Each row is a point on a landscape with many valleys, with its height.
A ball rolls from a point to whichever of its 6 nearest points has the largest drop for the distance, and stops where none of them is lower. Distance is the straight distance between rows; heights are no part of it.
fita: [196  83  95 149 146  97 123 113 148 121 120 157]  height 702
kudo: [149 100 126 145 115  85 113 113 140 133 104 170]  height 542
Mit: [174 134 118 137 160 146 129 129 144 100 165  57]  height 235
Tusat: [186 102 127 142 149 129 115 128 148 135 147 121]  height 488
zomud: [ 63 121 171  91 107 154 133 159 109 113 151  99]  height 243
Zagab: [ 52 167 163 129  65 161 143 182  96 122 128 110]  height 208
Dani: [114 144  82 134 111  98 107 107 145 135  87 177]  height 432
reke: [111 141  80 151 160  87 141 120 123  86 180  18]  height 322
gezud: [228  89  88 162 170  99 144 111 143 114 130 142]  height 695
Teke: [163 100 137 135 131 111 118 124 149 147 131 143]  height 94
kiros: [ 86 148 170 119  83 154 137 156  97 139 124 132]  height 128
Vofos: [185 108 130 136 160 132 133 121 141 116 141 111]  height 780
bilas: [148 115 151 136 117 129 108 137 140 150 143 129]  height 323
libag: [ 96 173 107 128 100 130 143 132 110 168  98 172]  height 214
satu: [ 59 117 130 128 196 101 162 106  96  85 158  50]  height 726
Lekuf: [ 89 167 166 136  93 126 157 136  82 134  98 173]  height 183
sab: [106 183  66 107 119 130 109 108 154 149  72 173]  height 424
tef: [151 145  86 150 155 132 142 129 144  90 173  27]  height 67
puvuf: [182  87 154 153 168 108 146  84 115  93 119 153]  height 207
Ladol: [105 187  41  99 119 169  99 130 167 152  77 177]  height 433
rura: [102 181  70  76 132 146 139 127 118 114  52 205]  height 93
Gud: [ 87 187 115 105 140 132 171 146  75 121  59 206]  height 179
mik: [145 122  87 130 105  99  87 120 159 158 103 160]  height 560
bizu: [108 171 109 135 107 136 110 152 132 186 108 154]  height 247
tolo: [133 118 166 134 116 125 124 123 124 137 134 143]  height 302
dopad: [ 88 126 140 102 109 175 106 176 137 134 164  79]  height 127
befa: [125 124 139 137 100 110 125 129 127 152 114 158]  height 254
pov: [ 92 120 144  99 163 152 129 140 126 104 159  63]  height 274
tepaf: [130 121 138 111 155 156 128 129 136 106 162  71]  height 236
kek: [157 119 142 132 151 151 126 127 138 116 159  90]  height 431
bakob: [119 130 128 102 143 162 103 161 140 122 170  58]  height 150
Lum: [ 62 110 158  85 140 155 136 161 108 105 161  76]  height 310
mevim: [ 78 167 142 134  75 175 114 187 124 173 141 115]  height 121
nunob: [149 120 111 140 106 110  99 136 148 175 124 148]  height 454
Ful: [101 155 109 118 115  96 142  91 116 130  75 204]  height 212
gor: [ 99 109 166  96 149 143 139 112 112  88 152  88]  height 9
Duka: [135 130 127 127 102 148  95 169 148 175 150 111]  height 186
Mize: [119 135 105 122 159 148 121 140 141 110 176  40]  height 85
vepo: [ 96 163 151 130  94 133 144 145 117 159 114 151]  height 180
ruz: [130 105 177 124 154 138 146 103 108  87 152 107]  height 303
Belod: [159  91 176 134 150 123 149  91 113 102 130 144]  height 8
Tizon: [180 113 119 134 136 140 109 149 149 150 157 108]  height 309
fon: [173  92 152 147 170 117 160  82 115  87 133 118]  height 304
fom: [122 147 106 132 107 103 120 114 132 166  90 172]  height 324
lavat: [ 25 124 165  98  90 153 152 188  85  94 143 106]  height 281
Tebo: [ 93 134 162 123  93 163 116 167 124 146 150 104]  height 21
gup: [183  65 136 157 155  86 141  85 127  98 100 184]  height 370
rudiv: [115 154 112 133 102 127 111 144 144 174 110 159]  height 278
loru: [118 116 182 127 105 124 145 118 108 131 123 150]  height 313
Rebav: [104 186  63 125 112 128  99 142 156 181  96 155]  height 318
gal: [ 93 123 189 108 101 141 142 140  96 113 144 133]  height 224
fule: [106 150 143 129 100 112 134 114 106 152 100 174]  height 210
kivo: [165  92 160 134 157 121 137 109 125 111 134 130]  height 293
Dena: [146 132 118 143 168 126 143 100 131  76 156  50]  height 629
Delo: [160 116 145 123 129 150 105 154 138 140 162 106]  height 251
goz: [103 154 148 127 108 102 153 111  99 140  89 184]  height 196
gata: [109 120 142 125 172 122 139  91 117  63 149  66]  height 642
Nuko: [207  68  97 157 159  92 138  91 139 103 114 168]  height 458
zega: [111 136 149 125  99 139 115 148 123 163 133 126]  height 119
lef: [214 108 103 155 166 123 133 126 151 131 143 116]  height 758
guv: [207  89  78 143 140 105 111 128 166 129 131 140]  height 723
Fes: [109 146 102 129 107  98 126  88 135 125  70 190]  height 246
Fiza: [197 139  88 163 146 131 150 108 146 109 170  63]  height 284
bil: [140  97 162 133 123  87 137  88 113 119 105 187]  height 478
tir: [177  79 130 149 153 100 130  99 136 111 117 169]  height 456
munir: [106 156  92 128 109 116 115 118 139 160  81 173]  height 328
paku: [126 157  86 129  97 121  94 140 151 189 108 149]  height 301
kezu: [ 51 118 154  97 102 171 118 181 119 119 168  77]  height 162
sota: [140 106 161 121 144 139 124 123 124 114 152 109]  height 539

Where does a ball stop that starts at each point below?
Rebav -> Tebo
Lekuf -> Tebo
gup -> Belod
sota -> tef
bakob -> tef
paku -> Tebo
lavat -> Tebo
lef -> Teke
kek -> tef
Nuko -> Belod
tir -> Belod
